Points on a hilly landscape, in no order, each with its height.
From any point a ball rolls to the lowest of the 2 points nearest to it. It stops when none of these is lower. Distance is the straight distance between rows; heights are no part of it.
Sutug: [132 119 160  82 125 124  87 122 151 122  98  78 107 177 175 119 122 171
  88 147 148 125 139 167  95 136 161 153 103]  (h 312)
madut: [103  69 104 119 110 112 138  83 180 131 157  94 118  73 105 127 150  94
  71 136  71 168 114 130 106 104 163 126 133]  (h 629)
netof: [114 157 123 139 163 129 118 135 116 150 131 185 178 165 120 135  85 138
 166 127 108 165  86 128 185 187  86 185 162]  (h 704)
zizu: [162 111  72 156 157 139 146  85 149 128 153  99 100 132  89 118  91 144
 117 149 140 221 130  51 121 104 107 149 132]  (h 317)
bor: [ 60  95  70  98 103 147 150 138 168 138 141 133 135  99 150 151 142  89
  98  76  86 105  65 128 119 187  79 141 112]  (h 751)
Duro: [122 162 140 150 129 125  87  58 114 123 129 145 114 137 105 106 148 194
 115 137  72 184 163 156 126 176 174 161 115]  (h 673)
menuf: [160 154 113 117 151  95 125 101 111 129 110 125 139 153 143  99 100 159
 109 188  97 177 123 116 165 136  91 117 123]  (h 233)
Seb: [107 118 112 123 150  92 126  78 100 145 146 103 116 171 178 143 123 117
  89 212  83 153 132  91 174 120 105 121  92]  (h 286)
nat: [168 139 112 135 169 135 132 135 121 133 156  86  95 156 152 115  91 131
 130 195 126 173 170  73  99  57 147 123  97]  (h 224)
Neb: [100 172 211 103  85 133 115 155 103 126  85 137  83 122  66 123 148 166
 154  67 155 101 163 111 143 171 114  90 107]  (h 625)
sofal: [156 173 130 152 134 120 131  77 141 124 151 130 123 154 127 104 132 209
 157 195  84 153 178 160 137 151 161 147  91]  (h 640)
mufet: [130  91 180 127  92  88 124 130 126 113  78 155 101  91  73 130 171 144
 142 104 115 106 137 114 158 143 140  91 137]  (h 482)
vek: [ 88 172 145 106 150 156  57 119  91 142  92 183 124 131 148  97 156 147
 163 109  88 146 119 115  97 200 111 141 128]  (h 711)
zabof: [124 143  75 187 132 156 153 107 110 146 106 182 170 107 143 124 176  99
 142 122  72 135 156 153 119 117 136 110 138]  (h 313)
Ral: [111  54  78 132 139 119 162 106 176 122 192 136  88 108 123 149 151  79
  85  99  80 143  71 102  85 125 134 139 132]  (h 681)
Ponot: [174 114 112 158 153  74 111  90 108 114 152 135  92 120  73 127  99 152
 142 132 125 197 118  56 142 109 104 129 160]  (h 363)
Pelu: [139 188 111 163 157 165 161 147 131 154 178 148 153 138 108 130  79 102
 178 126 135 132 138 114 182 123  93 165 128]  (h 705)
fitos: [ 75  85 111  72  94 121 163 124 153 130 166 106  98 126 111 158 147  79
  58  81 136 116  87 109  95 153  95 128  93]  (h 784)
savun: [129 153 162 106 123 150 124 189 132 137 105  96 126 138 156 115 100 121
  78 116 148 136 112 139 112 116 107  97  93]  (h 665)
repe: [120 102  52 135 141 143 140 142 139 128 110 122 161 103 143 125 143  98
 136 101 149  94 125 129 116 121  94 111 171]  (h 395)
mulav: [ 77 142 159 195 118 187 110 178 138 107 120 138  95 113 152 151 143 119
 119 105 129 131 116 164  91 133 172 137 122]  (h 438)
bir: [162 170 173 120  92 178 137 195 153 127  65 105 118 127 149  98 114 167
  80  90 146 142 135 172 136 136 116 103  83]  (h 717)
kun: [ 85 188 164 111 139 131  70 136  87 166 119 167 134 117 134  96 117 153
 221  99 102 114 176 116 131 182  95 113 126]  (h 747)
Gisom: [142 101 160  92 133  63  83 143 108  74 104 110 122 111 118 130  86 155
 148 138 168 118 123 112 145 118  90  90 164]  (h 347)
ginab: [142 145  76 181 144 121 149 108 124 146 119 136 201  90 158 133 154 107
 124 162 103 103 152 164 142 110 153 121 171]  (h 386)
Pagib: [143 162 114 214 132 123 175 139 115  88 100 152 142 176 131 149 135 126
  99 129 151 139  95 155 159 149 143 141 147]  (h 652)
nage: [ 95 139 163 165 125 144 115 167 106 150 156 111 112  54 102 164  96  72
 124 119 118 140 152 105 110  77 128 107 158]  (h 243)
rap: [115  94 107  98 109 166 143  93 171 159 156  98 109 151  57 131 137 107
  65  62 196 151 106 120  89 141 140 165  96]  (h 840)
bage: [143 136 118  88 154 106 140  96 110 152 123 189 126 170 129  89 127 147
 165 162  75 178 107  85 118 132 104 127 117]  (h 285)
miken: [ 99  74  78 149 124 151 152 124 182 125 135 146 126 115 152 137 153  96
  71  82  87 152  58 137 118 126 123 145 122]  (h 716)
Pite: [181 108  95  87 121  90 148  87 140 154 146 127 165 100 134 104 136 154
 186 162 108 100 165 115 147  90 100 114 131]  (h 436)
Nop: [135 156 183 160 108 129 118 157 113 140  94 185 148 109 148 118 124 133
 140 156  86 158 137 164 105 115 167 117 137]  (h 67)
geb: [177 127 113 119 129 136 200  93 163 131 148 173 176 109  59 129 125 124
 169 104 135  96 138 138 194 149 116 144 148]  (h 232)
giz: [124 158 110 186 134 137 134 151  90  78  93 149 112 155 159 151 148 124
  98 115 159 127 117 110 156 146 103 120 121]  (h 617)
Nifu: [109  90 175 102 125 103 106  98  98 104 147 129  97 185 115 160 129 112
 119 116 151  84  95 147 145 127 176 145 105]  (h 264)
koro: [145 156 125 205 142 107 132 155 122 146 129 122 191  58 150 135 108 125
 118 188 130 116 147 180 167 101 150 137 191]  (h 467)
nisom: [158 137 182 135 143 110  97 146 107  99 134 129 113 140 104 115 113 158
 169 152 148 139 152 129  94 105 155 138 135]  (h 225)
govet: [122 119 152  87 146  96 101 136  79 120 160 141 147 178 127 172 110 106
 174 157 151  66 127 136 149  95 154 142 122]  (h 204)
vedo: [124  96 153 111 114  72  69 131 136  98  96  71 116  66 111 127 124 164
  94 153 136 126 145 124 135 106 137  78 184]  (h 454)
Met: [156 169 155 168 105 132 123 153 109 108 104 149  94 138 124 117 133 162
 133 146 124 165 139 131 125 128 157 111  94]  (h 151)
niz: [ 75 105 187 149 102 162  88 152 149 103 156 157  92 148 166 149 161 132
 137 119 140 105 113 168  66 139 200 163  97]  (h 379)
setet: [ 96  83 112  82 111 138 125  90 138 126 123 129 100 146 118 132 191  88
  75  76 150 140  66 121  24 125 171 154 122]  (h 890)
fovud: [162 167  85 145 160  95 152  92  92 130 147 104 109 186 145 106 107 143
 149 205 143 142 169  77 131  85 125 126 120]  (h 162)
fili: [193 122 105 106 128 109 156 113 121 144 167 162 146 148 115  86 128 154
 230 152 117  80 186 115 134  99 121 130 113]  (h 513)
zoto: [112 107 114 128 142 124 117  96 103 129 136  77 104 169 198 155 146 119
  87 215 114 103 151 123 157  93 150 112  89]  (h 316)
kipa: [112 152 155 176 103 146 113 125 121 157 109 213 180 135 174 136 167 110
 137 130 106 134 115 225  80 124 193 110 164]  (h 172)
Geg: [131 132 100 131 124 136 126 154 145 112 122 108 134  96 136 102 129 146
 154 132 134 100 140 132 139 138 108 117 134]  (h 310)
Bibin: [134 122 135 101 131  71 100 109  80 107 124 118 130 165 115 154 112 127
 164 129 172  81 134 110 161 119  88 104 142]  (h 273)
mon: [170 164  85 132 154 174 164 188 150 153 151 143 192 133 154 109  74 111
 150 128 166 129 105 132 134 122  82 148 149]  (h 664)
dafu: [ 97 127 183 103 128 157  85 117 103 113 144 133 109 203 166 136 153 126
 149 127 144  87 115 162  84 121 182 155  97]  (h 319)
gol: [153  95 142 117  97  93 151 142 130 120  68 141 121 110 112 115 166 126
 106 117 115 125 124 112 134 101 132  61 114]  (h 564)
nin: [ 76 131 117 135 137 161  99 134 128 116 117 154 106 132 128 134 157 137
 142  68 107 118 127 109 125 193 104 151 115]  (h 677)
romi: [ 94 137 127 144 140 170 141 126 131 153 167  90 141  71  92 163 131  43
  80 100 135 141 135 102 114  90 143  91 139]  (h 318)
luro: [169 171  81 144 137 148 189 165 109 153 129 130 212  78 193 119 101 107
 144 154 143 110 138 144 192 118 100 157 148]  (h 607)
kabu: [134 112 100 105 134 137 180  75 145 139 147 165 169 112  76 129 182 100
 177  92 122  67 159 129 150 148 111 119 150]  (h 306)
Bupob: [124 135 164 138 113 145 132 186 157 130 166  79  98  55  93 142  96 117
 137 104 123 133 136  94 126 108 118 119 123]  (h 309)
tep: [ 82 143 126 186 147 163 121 145 100  94 137 130  95 175 144 141 146 130
 111  91 125 136 109 111 171 187 110 166 101]  (h 649)
dud: [166 116 138 103  84 154 192 138 188 135 145 135 148 100  85 132 111 141
 154  93 137  77 113 150 193 153 107 141 100]  (h 143)
Rufik: [140 146 160 116 119 147 113 161 172 123 136  74 110  96 128 118  87 172
 140 130 104 122 158 146 150 140 120 133  91]  (h 215)
farit: [166 105  81 111 159 135 131 108 143 148 143  77 114 159 124 121  68 128
  82 175 144 188 135  82 108  93 131 149 120]  (h 276)
Sizu: [174 119  85 133 148 105 175  89 147 106 158  90  90 154 121 116 110 165
 137 181 128 127 162  94 164 115 117 137 121]  (h 231)
zulo: [122  76 121  91 101  95 163 154 144 157 135 140 150  57 128 133 129  90
 179 111  96  73 124 137 133 131  84 130 136]  (h 496)
vasep: [131 118 144 106 141 133  82 142 158 121 111  72 113 153 216 115 116 156
  76 175 169 108 133 194  64  95 173 123 142]  (h 394)
fori: [187 142 131 119 122 106 149 108 133 122 158 134 131 177 136 100 140 183
 187 190 115 101 176 142 120 109 167 147  89]  (h 586)
zano: [155 123 148 142 143 119  91 146 112  97 131 112 110 103  83 120  85 140
 123 129 147 185 132  92  71  79 154 131 171]  (h 289)
dosuv: [142 160 122 131 126 123 142 163  83 108  54 143 124 147 141 115 142 141
 120  99 155 141 109  93 140 151  78  74 117]  (h 576)
gur: [123 101 126 115 118 129 158 162 133 155 166 140 152 116 165 153 116  76
 153 134 124  88  91 125 140  99 122 147 111]  (h 572)
disid: [128 110 191  91  66  98 100 120 171 105  92 130 102 101 105 111 155 195
 132 126  84 133 133 147 140 167 140 119 107]  (h 377)
keb: [143  97 150  83  90 119 131 135 192 112 101 126 142 112 105 116 123 180
 143 113 124  85 116 181 178 190 122 143 132]  (h 259)
vof: [103 155 197 145 105 115 100 155  88 125  80 171 102 134 117 143 157 146
 149 101 131  80 146 137 171 158 125 107 109]  (h 565)
Gaf: [115  85  95  93 156 137 123 105 129 109 110 150 112 180 169 137 166 100
  95  94 152 140  61 124  61 127 133 159 125]  (h 912)
suga: [108  92 114  88  84 167 167 122 181 133 154  82 117 103  93 144 117  85
  38  77 168 124  96 127 136 141 114 124  99]  (h 812)
Toz: [139 173 111 177 142 116 179 181 104 134 139  92 195  52 208 166 109 107
 113 179 139 121 138 158 182  97 146 168 174]  (h 539)
guzet: [107 139 152 124 132 147  86 128 120 115 134  51  93 157 173 137 118 158
  90 178 151 118 183 149 143 127 165 129  82]  (h 223)
sobid: [118 120 113 157 132 138 133  77 125 152 126 200 165 158 141 133 165  84
 140 140  74 145 129 186  98 122 174 130 141]  (h 249)
Saru: [113 124 129 103  99 123 133 168 110 124  62 154 140 120 154 111 180 115
 117 103 135 108 117 127 116 132  95  63 128]  (h 515)
pide: [131 108 153  98 132 145 151 163 153 152 146  97 147 163 160 139  82  82
 104 127 149 103  79 128 129  92 120 130 110]  (h 618)
viveb: [152  94 145 126 135  82  91  84 103 107 127 115  91 125  53 128 121 139
 121 118 181 191 122  87 111 116 130 138 162]  (h 345)
kuruv: [ 91 152 120 197 136 179  95 153  93 111 109 120 124  96 155 149 140 103
  77 126 146 139 140 140  99 108 162  94 149]  (h 487)
bubuk: [ 85 120  95 136 144 131 108 131 103 119 102 104 134 118 134 161 147  89
  84 103 158 124 103 107 106 134 118  86 165]  (h 426)
Miru: [115  84 106 135 115 110 103  83 164 114 121  83 117  94 114 136 139 157
  72 153 120 127 145 140 127 103 170 116 150]  (h 557)
Mib: [130  76 118 105 127 112 155 118 131 171 102 195 177  98 107 122 172  72
 180  93 133  56 129 156 135 131 112 130 161]  (h 397)
vodu: [146 151 205  81  97 133 119 174 134 117  86  98  87 103  70 101 115 179
 143  64 159 129 137 137  87 162 116 129 142]  (h 694)
sipe: [169 113  98  90 124  80 134  98 115 133 120 131 131 143 124  86 141 157
 165 149 107 144 149  84 102  93 104  77 124]  (h 354)
meteb: [131 170 110 168 159 105 145 131 118 112 110 150 165 203 140 130  96 139
 139 163 124 165  79 163 159 182 114 173 165]  (h 683)
Tuzir: [102 124 101 134 158 142 126 111 103 138 154  86 133 127 121 162 117  52
  72 131 167 137 114  90 110  74 137  85 159]  (h 373)
gevi: [ 95 102 107  82 105 158 119 104 168 141 170 104 104 140  74 120 145 123
 109  85 157 154 115 138  36 147 167 176 121]  (h 861)
Panub: [120 207 160 128 149 145  83 131  91 153 152 119 108 142 128  98  78 170
 190 107 115 135 186 116 151 149  94 136 109]  (h 779)
Rero: [122 150 120 124 165 137 125 133 107 157 164 179 159 135  96 130  86 112
 204  87 123 116 113 102 180 161  57 168 143]  (h 727)

Where does a ball stop that starts at each point below?
koro -> Nop
sofal -> menuf
savun -> dud
setet -> govet
miken -> govet

Call two points neighbours if one is among the 2 nearest of the other. Go from one point of each pair to the other, from neighbour to neighbour, staying as low as possible. Name the highest point that can't be avoided.
Saru / dud -> gol
Rufik / govet -> kuruv
fovud / Nop -> Ponot
guzet / menuf -> zoto
Rufik / nage -> Bupob
